A landscape with many valleys, sampled at points; each row gives a point and its height.
From any point a ball takes the steepest step (drop divided by distance) to one of its 2 nearest points. It stops when none of these is lower. Distance is the straight distance between rows; heights are no part of it.
J_310: [126 111 143  72 151 151 130 153 140 179  80 172 119  86 144 115 186 126
  84 144 138 111  91 110 115 112  82 114 153 146  90 100 133 144 164 148
  71]  height 557
J_37: [132  92 105 151  76 150 150 116 116  97 131 153  44 191 128 138  91 137
 137 148 130  90 128  64 126 115 162 139 155 155 108 141 174 155 165 119
  95]  height 433
J_718: [126 142 127 136 142 120  96 122 150 170 104 121 168 113 188 157 189 100
  59  89 111 153  84 148 155  95 157 120 106  94 133 112  96 100 114 137
 147]  height 67
J_899: [151  86 115 110 125 158 144 141 167 108 102 114  96 139  82 186  99 145
 188 127 146  73 143  99  90 133  97 124  98 175 188 171 150 141 175 116
 107]  height 258
J_650: [138  91 128 138  84 148 187 143  74 133 123 143  70 112 135  77 162 150
 143 144 174  69 121  66 109 106  78 159 192 120 118 136 144 128 104 137
 159]  height 406
J_810: [150 113 102 127 155 114  81 139 143 124 126 150 125 172 163 136 171 119
  84 127 104 144 104 102 172  93 145  91 148 130 102 171 109 138 132  78
  44]  height 212
J_285: [135  64 128 111 102 133 134 137 108 134 136 118  96 138 114  96  91 104
 154 124 122 111 171 136  96 171 107 124 148 176 136 110 203 125 112 184
  90]  height 460
J_246: [110 112 134 125  89 142 151  97 145 144  87 131 103  93 122  92 123 152
 103 131 155 135 147 107 120 111 151 158 141 112 130  87 151 136 146 159
 124]  height 434
J_370: [101 195 143  82 117 150 116 156 172 134 119 122 109 152 156 185  85  78
 125 132 130 150 175 183 107 161 130 132 141 140 143 134 132 150 171 144
 138]  height 499
J_684: [ 78 193 139 132 141 100 133 112 120 131  54 127 148  99 122 136  74  99
  95  87 117 177 152 137 132 138 182 162  69  78  93 102 132 146  91 106
 186]  height 562
J_244: [117 190 154  91 120 124 118 150 148 162 107 140 195  73 134 122 174 117
  74 110  95 170 115 147 145 113 135 130 150  94 106  43 142 165 140 131
  65]  height 527
J_622: [144 109 149 175 108 119 205 128 138 167 108 140  58 131 131 154 127 125
 147 165 145  71 131  71 103 101  89 167 155 151 137 116 134 165 157 128
 153]  height 655
J_786: [150 107  83 132 108  85 101 138 133 112 114 157 109 110 154  67 123 113
 132 144 161 185 116  72 201 110 140 124 183 138 131 114 107 118 151 166
 150]  height 353
J_290: [114 180 135 117 141  75 124 131 156 114 126 128 138 153 142 147 121  93
 114  95 121 172 148 154 150 132 168 110 120 110  88  87 127 141 144 126
 103]  height 412
J_591: [116 141 109 113 167  61 129 152 158 119 104 153 112 200 138 152 121 119
 119 121 133 115 133 108 161 141 157  76  87 145 103 102 150 126 132  94
  72]  height 363
J_643: [113  58 121  84 167 152  97 139 110 111 113 169 160  84 137 101 207 130
  93 134  76  95  57 101 100  87  80 106 110 148  94 138 172 125 138 127
 100]  height 663
J_379: [104 139 103 141 146  82 103 125 139 167 121 135 238 103 128 184 161  89
 102 107  59 158 117  99 171 107 132 117 115  87 123 103 105 135 131 133
  73]  height 436
J_214: [129 127 114 144 166 151 123  78 159 106 176 118 190 125  74 135 117 166
 189 163 126  81 114 124  94 128 101 110 101 149 158 184  96 119 152  84
 126]  height 517
J_699: [168 143 142 146 165 150  76 177 115 117 168 139 165  97 123 109 182 121
 101 170 119 128 107 178 169 137 101 143 102 136 139 142 113 127  75  96
 176]  height 288
J_781: [160  51 129  95 169 135 117 131 138 145 133 167 116  69 103 101 137 143
 153 145 151 114 116  86 131 134  53 118 136 174  88 175 123 142 155 141
  98]  height 615
J_855: [151 163 123 122 126 123 119 115  96 143 154 157 141  98 140 112  92 129
 129 136 114 175 139 170 108 175 129 151 121  97 147 100  87  92  59  97
 142]  height 299
J_876: [133 111 147 158  96 122 180  86  88 111 162 160  80 118 112  97 137 152
 190 165 181  91 142 141 114 124 173 129 115 130 108 155 179  74 147 131
 133]  height 558
J_211: [176 120 166 152 183 116 138 137 131 147 169 113 115  66 100  64 140 113
 159 169 166 102 174 181 165 138 143 137 117 146 103 155 151 133 122  79
 112]  height 120
J_598: [ 96 207 119 139 132 134 156 135 117 134 134 122 103 161 102 166  33 114
 164 142 152 180 199 131 153 153 186 132 104  96 111 182 108 130 158 138
 121]  height 513
J_826: [156  58 120 136  90 113 156 114  90  96 146 112 112 103  97  69  91 162
 172 122 125 142 138 103 149 153  85 136 166 162 126 113 178 121 109 162
  98]  height 427
J_364: [119 137  84  90 149 105  98  92 118  73 140 113 175 156 112 175  90 137
 154  73  82 162 130 139 106 161 136 116 101 121 121 141  78 102 133 100
 121]  height 654
J_998: [119  89 111 112 133 143  99 101 157 144  92 117 164 103  87 154 157 120
 111 129  81 151 137 149  57 135 129 131 129 139 167 140  76 126 143 127
 133]  height 613
J_891: [105  99  91 137 149 119 128 122 127 133 172 129 141 156 150  91 124 139
 112 119 141 147  78  52 208  94 150  67 124 112  81 155 105  97 155 143
  78]  height 287
J_162: [138 115 129 131 132 113 133 121 150 125 129 126 200 117  49 148 180 141
 125 144  86 135 134 157 116 131 112  78 136 157  94 145  91 111 192 109
  83]  height 318
J_239: [105 107  71  75 177 165  73 137 159  94  87 133 155 137 112 122 174 141
 124 105 111  84 125 116  79 111 115 122  71 169 180 137 131 130  99 112
 149]  height 651
J_213: [144 112 200 107 123 164 118 158  83 136 207 181 123  79 137  50 168 160
 176 152 145 103  94 164 105 129  94 162 132 130 173 163 170 157  68 125
 131]  height 596
J_338: [ 91  88 142 105 111 171 123 143 117 134 134 164 192  82 110  66 174 142
  91 142 100 104  55  91 123 131  82  97 140 104  92 133 157 126 126 117
  97]  height 684
J_952: [142 100  99 134 146 156 101  69 154 111 116 143 163  90  89 115 169 153
 147 153 125 111 108 124  69  97 125 122 116 152 175 181  71 113 142  82
 158]  height 573
J_983: [142 179 150 158 141 135  81 175 126 134 149 139 195 121 135 161 215 103
  65 140  80 127 109 152 177 116 102 117 136  93 113 138  97 134  99  92
 150]  height 347
J_30: [110 172 162 113 137 120 147 147 141 145 108 139 154  96 107  95 166  99
  87 157 109 117 131 175 100 142 136  96 145 128  88  60 171 126 142 126
  82]  height 569
J_759: [117 137  98 125  95 116 122  79 126  52 134  89 192 131  62 171  54 133
 153  72  73 166 122 107 119 147 132 118 104 109 106 126 108 151 165 146
 158]  height 658
J_227: [107 163 135 123 168  90 129 169 137 174  53 141 192  87 134 153 188 101
  77 119  86 161  95  95 164 102 120 136 126  92 123  54 120 168 141 144
 101]  height 487
J_104: [102 180 102  96 142  94 112 162 167  64  40 132 149 103 105 152  91 110
 110  99 132 159 140 121 144 142 177 129  66 111 133  90 157 157 123 113
 169]  height 594
J_788: [120 124 144 158 118 131 149  99 126 117 157  92  81 147 151 138  84 161
 136 116 126 110 146  80 141 109 104 213 133  95 133 117 184 186  84 127
 137]  height 545
J_754: [189 115 168 172 182 110 107 132 134 115 145 139 115  70 121  89 181 112
 115 180 127 129 125 170 157 103 124 145 111 157 101 164 133 134 121  78
 175]  height 215
J_108: [104 156 124 145 176 140  87 144 131 149 139 102 212 126  96 156 189 102
  94 131  82  97 123 154 142 144 122 107 100 105 105 176  76 117  90  70
 141]  height 397
J_764: [129 126 173 138  79 156 167  99 123 158 179  76 152  67  75  99 113 143
 173 131 162 100 185 180 137 117 101 164 142 158 112 142 198 143 136 197
 140]  height 640
J_928: [159 129 119 161 162  99 131 104  97 112 159  82 162 159  84 150  78 139
 156 101  79 172 137 141 156 173 148 111 111  98  92 148  60 131 131 104
  91]  height 625
J_403: [146 145 176 110 146 134 157 184 172 167  87 130  78 131 142 149 188 121
  93 135 147 115 151 151 125  86 104 154 133 168 128 119 131 210 143  88
 108]  height 698
J_640: [109 195 141 118  83 157 153 173 140 132 134  88 103 124 122 145 112 101
 151 126 172 133 213 182 123 160 130 128 179 128 141 134 137 132 149 147
 130]  height 536
J_446: [144 110  96 119 122  75  98 147 117 116 109 159 117 140 186  93 167 111
 108 120 151 149  96 120 183 119 153  89 138 151 119  86 135  70 114 157
 153]  height 310
J_170: [117  66 145 134 128 154  77  96  98 130 197 122 121 122 175  91  89 146
 171 171 126 139 109 147 152 157 115 173 141 146 157 144 166 126  76 160
 151]  height 645
J_68: [118 172 140 150 107 102 163 120 173 133 140 136 121 147 105 157  88 138
 145 152 140 174 149 120 125 142 138 125 142 101 158 121 108 157 163 122
 107]  height 587
J_399: [118 159  56 104 149 102  54  92 113 135 132 164 200 120 161 139 124  89
 114 113  93 177 119 153 144 127 165  89  98 130 125 131  84  58  96 125
 128]  height 130
J_648: [ 95 188 122 164  73 109 135  93 104  91 128 171 125 118 158  90  99 129
 127 174 145 142 101 134 137 118 170 111 148 115 111  90 191  95 124 171
 190]  height 485
J_961: [141 212 106 163  82  95 143 108  96 113 108 160 112 105 164 108  68 109
 119 134 145 160 140 144 100 125 163 131 132 112 129  91 138  71  87 154
 207]  height 441
J_125: [134 112 153 130 123 164 141 151 153 126 106  89  97 149 102 202 106 138
 160 116 140 123 151 134  94 160 110 159 125 122 190 169 107 165 142 103
 129]  height 173
J_146: [106 127 132 128 139 105 104 119 130 177 120 138 133 198 206 192 132  64
 116  76  74 169  92 121 110  95 173 127 130  95 116 115 121 167 136 134
  60]  height 332
J_444: [102 155 157 105 148 125 113 152 127 182 110 141 131 187 176 190 140  78
  90  95  61 142 136 157  81 139 118 131 131 104 119 111 128 161 105 119
  82]  height 377
J_757: [132 163 125 146 138 142 151 117  98 129 172  70 120 124  86 116  51 134
 165 127 147 171 211 162 174 177 171 139 117 121  89 150 109 130 141 135
  89]  height 555
J_320: [129 108 122 137 100 121 131 150 146 127 108  88 151 148  82 113 120 110
 122 108 110 153 148 106 152 149 130 101 180 130 113 141 109 160 178 165
  98]  height 152
J_337: [ 93 137 108 136 112 138 133 148 102 138  98  97 138 128  96 134  92  69
 129 132 113 125 184 132 119 188 138 136 154 113 122 156 102  99 126 155
 186]  height 491
J_736: [125  82 148 103 128 133 122 114 156 155 133 165 114  92 127  83 139 133
 128 154 155 119 130 135 122 123 127 127 113 160 142 110 169 108 140 152
 120]  height 476
J_47: [169  88 160 159 149 100 168  83 134 128 158 130 125 136  95 146 141 170
 140 130 100 135 106 127 110 132 104 125 110 124 113 126  94 109 151  84
  90]  height 396
J_361: [123 134 146 121 161 133 136 115 114 161 140 165 146 109  94 128 106 111
 124 138  88 125 135 154  59 177 114 140  71  84 137 123 103  92  67  83
 124]  height 374
J_273: [180 127 155 134 134 167 156 154  87 147 199 147 125  41 130  71 128 168
 214 184 173  88 123 165 112 143 101 172 135 106 203 139 147 133  89 114
 142]  height 560
J_487: [144 101 136 187 128 124 158  94  98 109 123  88  77 192 139 187  69 157
 165 109 109 103 119  77 124 149 123 186 109  91 148 151 138 168 103 102
 150]  height 571
J_15: [120  70 120  77 113 128 118 110 144 177 124 172 132  97 153 106 152 145
 109 152 136 171  98 124 134 108 109 108 158 173 124  93 134 107 181 189
  65]  height 520
J_558: [111 142 134 132  94 119 172 108 145 144 104  92  61 143 134 170  90 141
 146 102 154 154 189 129 109 105 159 183 136 141 148 109 162 185 144 142
 107]  height 311
J_267: [152  84 117  83 165 126  76 151 125 138 176 123 143 123 151 132 138 147
 133 116 115 147 129 141 166 166  93 168 108 142 168  83 141 118  75 151
 118]  height 690
J_467: [139 161 158 151  95 115 192 128 164 146 136 135 104 112 131 149 137 156
 136 151 159 135 130 113 119 109  85 159 162 105 166 105 100 147 142 116
 154]  height 624
J_839: [150 108 122 116 144 136  84 129 101  95 167 144 114  77 162  89 111 150
 151 158 132 161 116 165 150 151 120 179 101 145 176  91 153 116  57 135
 179]  height 667
J_572: [153  82 118 160  81 150 146  98 112 116 149 118 129  75  52 104  76 145
 195 163 132 118 163 107 116 162 111 163 126 139 146 151 193 118 134 169
 118]  height 468
J_510: [129 117  91 146 119 138 111 118 106  90 147 114  79 192 149 143 109 129
 153 148 176 112 136 114 158 133 188 101 133 142 141 172 100  86 162 141
 169]  height 193
J_756: [ 99  58 187 110 116 159  95 140  92 136 197 141 151 111 158  73 161 167
 169 143 114 111  62 133 155 143  77 150 131 144 145 156 162 121  68 155
 129]  height 623
J_924: [154 112 120 126 150 135 133 172 126 135 114 153 130 165 128 143 192 145
 112 138 143  73  78  93 129 133  85 103 128 112 163 149  64  98 105 100
 155]  height 275
J_212: [121 195 151 149 158 135 156 123  94 149  65 119 114 100 106 121  87 103
 104 112 135 125 177 168 119 153 159 166  60  93  86 158 113  93  75  81
 186]  height 522
J_721: [136 117  79 122 113 140 138 115 142  70 138 120 109 204  96 180  75 147
 178 128 115  93 123  99  84 131 119  74 115 187 153 160 135 132 170 112
  82]  height 338
J_160: [132 108 143 157 105 115 177 129 143 126  75  88  89 189 101 205  84 130
 152  92 116 142 148 113 112 125 136 131 125 158 145 149 141 199 176 134
 116]  height 247
J_614: [146 117 101 124 109 113  93 149 127 109 142 105 190 110  75 135 160 109
 129 135  97 170 150 141 159 168 126 110 168 142 126 142  76 128 148 107
 120]  height 228
J_322: [174 166 133 111  71 147 130 127  89  93 147 129 120  84 160 102 121 195
 150  99 189 167 117 185 118 142 148 155 143 105 174 105 102  86  70 101
 154]  height 185
J_260: [ 96 148 133 102 161 111 100 172 123 127 154 128 168 145 141 130 135  78
  99 112  64 121 138 145 142 165  96 115 110 124  94  69 188 131  95 154
 115]  height 626
J_302: [137  93 134 127 161  94 175 125 148 121  82 115  62 102 110 129 124 163
 133 115 166 144 161  89 161 112 112 163 102 155  91 121 125 161 152  97
 109]  height 534
J_20: [149 135  89 146 118 104 117 128 148 117  84 136 105 135 129 128 108 125
 130 148 179 140 132 111 157 140 168 109 123 133 172 139  88  84 128 135
 171]  height 267
J_139: [137 159 137 117  85 165 114  96 111  66 165 141 109 128 151 144  92 167
 149 119 151 166 119 164 114 152 146 151 141  90 151 146 119 109 123  93
 150]  height 68
J_749: [146 212 144 132  75 125 115 167 142 138  86 109 161 109 149 101 147 107
  95  79 175 153 123 151 156 110 175 116 160  93 119 104 100 140 125 150
 164]  height 380
J_98: [152 137 152 145 175  93 171 107 104 154 170 103  87 106 125  99 109 111
 153 137 136 118 193 195  93 131 138 145 114 136  95 121 134 109  84  82
  89]  height 241
J_297: [135  80 110 128 105 112 137 132 117 108 130 137  96  94 137  61 128 139
 129 144 132 168 137  76 164 114  80 145 208 162  93 114 148 159 148 162
 117]  height 391
J_414: [160  66 113 138 124 121 138  77 133 138 149 120 148 172  85 157 123 165
 143 117  90 139 100 124  99 119  98  86 130 158 147 146  86 107 157 153
  77]  height 459
J_904: [137 150 152 103 142 106 125 190 147 120 160 134 146 142 119 132 167 101
 116 145  98 117 168 177 135 159  83 108 145 166 100  89 188 143 120 131
  76]  height 602
J_967: [172 143 132 122 111 172 110 153  99 134 138 105 118 123 167  80 127 181
 127 107 195 119 116 144 170 152 137 166 141  82 173 124  97 123  58 113
 147]  height 266
J_581: [117  83 143 128 141 112 149 101 148 128 105 117  75 141 152 138 112 146
 110 102 127 131 114  72 166  85 110 144 120 162  73 104 154 174 185 146
 112]  height 502
J_216: [122 106 134 132 143 153 114 121 155 164 137 157 118 150 153  98 168 134
  84 151 159  91  77 117 154  80 132  72 120 137  93 183 114 101 152  99
  73]  height 104
J_653: [157 108 176 128 152 153 144 121 127 146 132 155 100 109  94 143 131 112
 146 121 116  84 147 146  32 151 132 147  84  96 158 162 131 137 118  78
 125]  height 430
J_944: [ 98 189 111 110  91 125 160 152 146 119 151  81  95 115 125 122  87 126
 155 137 181 108 215 152 157 120 137 142 158 148 120 108 218 141 133 173
 109]  height 570
J_180: [116 175 175 123 136 154 175 127 112 149 101 133  92 111 108 142 125 116
 132 103 154  86 175 181  59 140 146 161  65  87 119 138 147 114  87  90
 150]  height 477
J_277: [131 123 112 122 144 112 123 149 149 129 136 106 138 143 140 130 116 150
 144 116 184 115 113  79 213 151 119 139 130 102 157 126  85 113 132 141
 170]  height 329
J_649: [105 124 125 160 125 123 117 114 114 154 111  93 100 166 157 131 111  74
 111 105 120 144 152 122 128 135 165 134 153 106 118 144  99 127 134 157
 160]  height 462
J_329: [138 169 127 126  73 128 163 114 151 165  72 130  68  98 136 119 106 154
 110 130 181 150 181 143  80  79 167 169 148 122 177 101 150 162  98 131
  93]  height 376
J_440: [ 83 122  76 140 141 147  89  79 123  86 176 108 146 193 157 118 125 150
 150 123 142 117  95 101 154  96 167  77 126 139 130 177 102  86 149 136
 162]  height 90
J_611: [115 114 100 111  94 146 125 125 133  97 117 163  79 211 134 162  88 129
 134 123 118  91 119  97  76 145 169 103 132 140 141 137 137 138 144  88
  79]  height 395
J_717: [120 106 102  97 123 151  89 109 165 154 107 136 175 136 138 156 183 139
 103 134  96 146 102 114 102  94 110 111 175 140 168 144  81 139 175 139
  86]  height 643
J_450: [106 171 126 105  90 162  64 111 124  65 145 147 157 142 166 130 110 129
 108 113 134 160  90 166 129 126 162 105 140 117 120 167 118 107 136 115
 182]  height 172
J_254: [152  43 115  92 165 122 102 141 110 131 120 156 171 101 106 133 201 135
 130 132  86 105 109 108 134 110  48 104 130 190 103 148 136 109 146 151
  93]  height 639
J_560: [101 129 113 105 150  83 131 127 149 129  87 146 114 196 147 157 126 131
 120  92 136 159  98  90 143  81 202  80  94 132 107 104 115 151 190 125
  73]  height 309
J_696: [163  90 131 103 176 118 113 138 148 130 147 127 142  87 113 132 126 172
 129 128 137 140 118  95 198 145  39 149 125 155  85 132 105 153 140 127
 104]  height 590
J_241: [106 140  51 127 150  98  90 103 100 101 124 156 129 173 155 113  81  81
 136 121 111 157 127 114 125 130 189  73 122 128 113 151  94  61 124 143
 151]  height 242
J_537: [110 160 108 165  97 120 162 165 102 117  96 113 120 122 103  95 136  95
 127 144 156  93 166 113 136 167 146 122 152  96 128 117 138  95  91 144
 183]  height 503
J_17: [ 55 116  99 123 122 146 104  74  66 121 150 163 132 164 166 100  83 107
 140 155  94 145  99 143  98 124 165  84 127 144 101 189 123  47 124 155
 159]  height 320
J_263: [100 184 150 158 113 132 129 123 121 177  83  90 116 135 190 109 138  58
  80 104 134 144 132 156 124  95 188 128 169  90 105 103 112 146 127 165
 162]  height 428
J_868: [142  74  88  81 162 153  61 150 111  75 100 104 124 128 137 135 173 129
 119  96 130 121 120 155 124 140 139 136  94 160 170 146 101  95  95 123
 194]  height 675
J_192: [ 87 119 157 130  70 154 120 117 109 130 158 153 180  82 100  49 141 146
 109 147 136 124  94 136 151 148 140 100 133 107  89 127 152 103 106 106
 114]  height 704
J_862: [114 134 113 166 142 127 133  59 137 100 166  76 190 166  83 168  54 173
 162  98  98 133  96  98 149 127 124 112  93 106 135 155  87 140 142 140
 152]  height 630
J_791: [102 173 132 119 108 156 154 108 114 146 180  71 129  90  97 115  72 146
 171 134 174 105 212 172 154 157 132 182 111 124 100 131 196 113 109 163
 119]  height 605
J_524: [133 138 133 104 133 153 107 184 124 156 149 122 150 126 164  91 164 157
 102  93 181 114  87  95 211 135  88 145 134  88 147 111  93 117  77 136
 162]  height 319
J_523: [109 121 117 147 100 117 147 100 123  96 112 149  69 173 180 136 105 130
 109 133 129  90  91  59 140  92 155 140 137 127 102  84 179 148 165 135
 154]  height 467
J_906: [144 112 163 164 123 105 184  88 117 134 169 114  82 145 101 114 119 137
 142 132 120 137 160 155  89 119 139 115 136 141  92 116 134 118 137 113
  82]  height 328
J_55: [142 147 121 148 104 135 152 193 122  96  50 141  91 147 119 109 154 111
 102 142 176  48 125 101 115 136 150  95 114 124 128 128 155  99 119 129
 180]  height 475
J_866: [139 153 144 172 111 101 180 106  96 116 141  62 143 124  74 146  73 128
 158  85 103 163 170 150 130 170 125 144 135 100  95 122  94 135 121 121
 132]  height 593
J_575: [136 100 121  96 157  95 140 154 175 124  81 116 134 118  87 154 109 156
 137 106 140 165 147  83 173 141  88 139 108 158 132 122 122 170 155 131
  94]  height 563
J_78: [ 96 165 170 105 131 156 113 135 155 137 128 118  99 168 179 162 117  77
  93 146 108 108 132 180 101 127 136 133 146 162 111  90 184 175 170 151
 131]  height 461
J_902: [177 168 152 144  96 126 119 137 145 153  95 126 101 120 173  98 150 156
  75  98 179 147 124 153 132  89 152 128 136 141 136 112 112 114  97 122
 143]  height 321
J_874: [109 128 143 132 134 134 110  89 149 123  71 120 121 120 160 165 152 127
  74 100 114 135  93 157  91  96 163 138  75 113 135 108 110 114 136 124
 201]  height 186
J_644: [163 156 138 149 106 137 177 205  99 133  97 159  72 130 131  65 163 125
 103 145 178  53 120  92 106  96  98 115 152 130 129 117 145 133  76 110
 142]  height 443
J_651: [107 165 157  91 129 123 122 139 137 148 126 109  97 152 195 165 129  87
 102  86  93 145 152 171  83 112 120 171 145 127 136  63 143 173 112 155
 150]  height 421
J_669: [161 191  98 155 100  79 133 105 112 118 143 134 111  92 147  95  75 114
 155 124 148 195 156 132 131 119 162 159 163  87 153  91  98 124  75 118
 145]  height 379
J_890: [148  79 152 142 129 152 143 165 112 122 155 102 153 146 105 127 172 144
 140 131 113  82  97 105 131 162  50 130 162 118 148 153  90 121 121 131
 164]  height 327
J_137: [120  56 110  98 120 128 103 120 120 135 144 152  98 151 161 113 103 115
 127 122  91 123 121 106  79 154 110 145 123 147 163  78 181 118  88 164
 112]  height 489
J_165: [104 207 116 124 118 122 121 118 142  84 141 152 124 140 116 135  68 113
 128 142 140 189 160 144 145 121 214  92 106 109  95 134 115 117 180 145
 135]  height 465
J_228: [103 160 127 154 150 100 141 151 145 137 107  98 161 167  80 187  70 114
 173 117 140 186 163 131 144 158 152 112 125 114 144 178  92 176 156 117
 115]  height 552
J_720: [172 141 131 100 118 133 126 184 150 158  69 167  88 129 163 122 159 150
  76 108 164 133 103 110 124  96 110 142 113 150 170  77 115 149 103 141
 143]  height 250
J_766: [105 130 128 125  99 149  96  96 126  98 113 128 120 162 190 165 151 114
  99 129 120 126  70 151  94  94 166 109 153 129 139 130 115 115 180 152
 204]  height 253
J_86: [137 136 170 116 117 130 177 132 132 147 182  84 120  40  97  93 152 153
 149 149 171 104 182 180 119  72 100 169 172 152 126 136 158 152 128 123
 136]  height 677
J_515: [108 144 121 158  82 128 154  97 111 110 160 145  79 145 151 131 101 124
 157 173 157 124 150 140 122 130 156 141 140 136 124 120 181  95 143 167
 169]  height 521
J_350: [131 126 120 118 130 145  94 144 133 140 112 182 180 124 149 145 214 128
  89 184  86 110  64 116 103  93  85  88 175 136 137 140 115 122 156 120
 106]  height 614
J_306: [122  87 148 146 146 135 150 129 135 168 140 134 109 181 140 129 167 140
 126 137 164  41  80  93 140 115 108  89 126 125 109 173  83  95 145  94
 132]  height 207
J_256: [113 139 176 161 147 117 178 153 160 158  92 122  92 140 117 129 147 106
 109 151 136  82 147 116 118 113 118 136 125 125 106 124 160 179 137  98
 128]  height 678
J_196: [131 107 131 150 141 135 132  85 104  83 173 141 142 111  92 123 110 161
 186 166 153  86 112 149 111 155 156 111  91 117 128 179 126  71 140  92
 152]  height 572
J_448: [128 139 143 154 165 142 114 134 167 149 167  82 200 140  75 165 139 121
 146 157 112  86 132 158 140 160  91 110 121 141 137 182  81 130 139 111
 139]  height 454
J_603: [ 83 143  80 115 148 140 117  96 155 102 109 128 122 185 156 130 141 158
 113 109 152 107  84  82 142  57 185  58 100 148 113 147  98 123 185 117
 116]  height 221
J_152: [124 130 133 107 128 133 118 147 130 179  77 138 124 134 191 141 189 109
  66  98 112 128  76 122 107 100 136 137 120 102 162  55 117 126 114 167
 143]  height 169
J_673: [153  70 122 140 132 135 124 118 110 122 158 120  60 120 156 105  98 128
 143 140 116 117 152 101 109 124 104 197 124 144 161  97 185 154  72 131
 138]  height 518
J_979: [142 104  91 108 147  95  75 113 104 144 126 170 120 146 185 141 149 101
 117 135 112 151 117 171 115 139 153 105 108 161 149 109 116  47  88 140
 140]  height 244
J_761: [112 156 128  80 109  97 139 143 125 105 150  96 168 118 117 131  91 114
 138  56  88 152 160 146 124 166  99 138 121 119 109  38 173 147  98 169
 122]  height 649
J_831: [110 101 130 170 127 108 155 138 131 164 126 109 125 163 119  83 135 116
 105 118 127 131 125  72 175 128 144  92 165  95  91 140 109 132 140 136
  75]  height 216
J_871: [155  72 168 129 109 172 170 180  81 120 152 146  94 133 103 100 180 134
 153 123 129  61 104  94  67 133  57 150 148 119 156 144 142 146 121 133
 162]  height 368
J_447: [107 121 110 120 161 109  88 140 146 129 110 121 162 196 161 186 157  97
 100  89  61 131 102  93 152  91 137  99 138 124 104 152 145 185 149 105
  28]  height 276
J_425: [ 95 154  96 113 161 134  93 148 166  68  85 134 165 115 102 154 130 131
  99 127 103 113 105 110 110 120 122 137  64 119 160 111 136 151 111 113
 200]  height 622
J_559: [165 108 138 151 115 143 154 135 129 117 168 128 136  61  82 111 114 156
 187 181 151 122 136 124 130 165  88 157 136 122 176 130 124 114 134 106
 135]  height 514
J_927: [134 123 107 115 127 108 126 100 154 142 123 116 208 154  85 172 126 133
 127 111  67 141 109 139 121 124 105  67 130 152 127 107 118 123 178 183
  69]  height 400
J_513: [166 113 112 103 150 164 102 192 123 147  68 205 129 108 127 110 201 124
  73 166 122  87  69  93  89  95  69  97 142 148 121 158 107 145 132 122
 111]  height 586
J_516: [152 126 158 112 124 163 136 120 119 137 163 102  83  48 118 108 129 119
 149 135 139 141 201 206  63  97 120 193 147 148 153 140 168 158 102 117
 133]  height 711
J_974: [ 99 112 102 157 154 103 133 109 136 147 148 120 196 104 135 123 167 108
  88 141  86 139  83  92 181  99 127  80 121 120  81 125 122  98 165 138
  90]  height 366
J_163: [115 117 130 171 156 144 132  64  97  95 156  75 130 177 132 181  64 171
 159 112 120 100 110 120 131 156 139 156  91  79 127 170  90 113 128 110
 161]  height 599

Call two points neighbours if one is among the 2 nearest of the other. Go from one point of each pair to the other, from neighbour to neighbour, staying as low as possible. Name the highest point that can't be avoided.
J_320 and J_216 -> J_761
J_216 and J_826 -> J_537
J_440 and J_399 -> J_17
J_440 and J_139 -> J_277
J_855 and J_125 -> J_717
J_211 and J_320 -> J_414
J_214 and J_855 -> J_196
J_139 and J_718 -> J_766

For each start below, name the point where the ball stops.
J_764 -> J_216
J_338 -> J_125
J_537 -> J_216
J_904 -> J_320
J_239 -> J_855
J_350 -> J_125
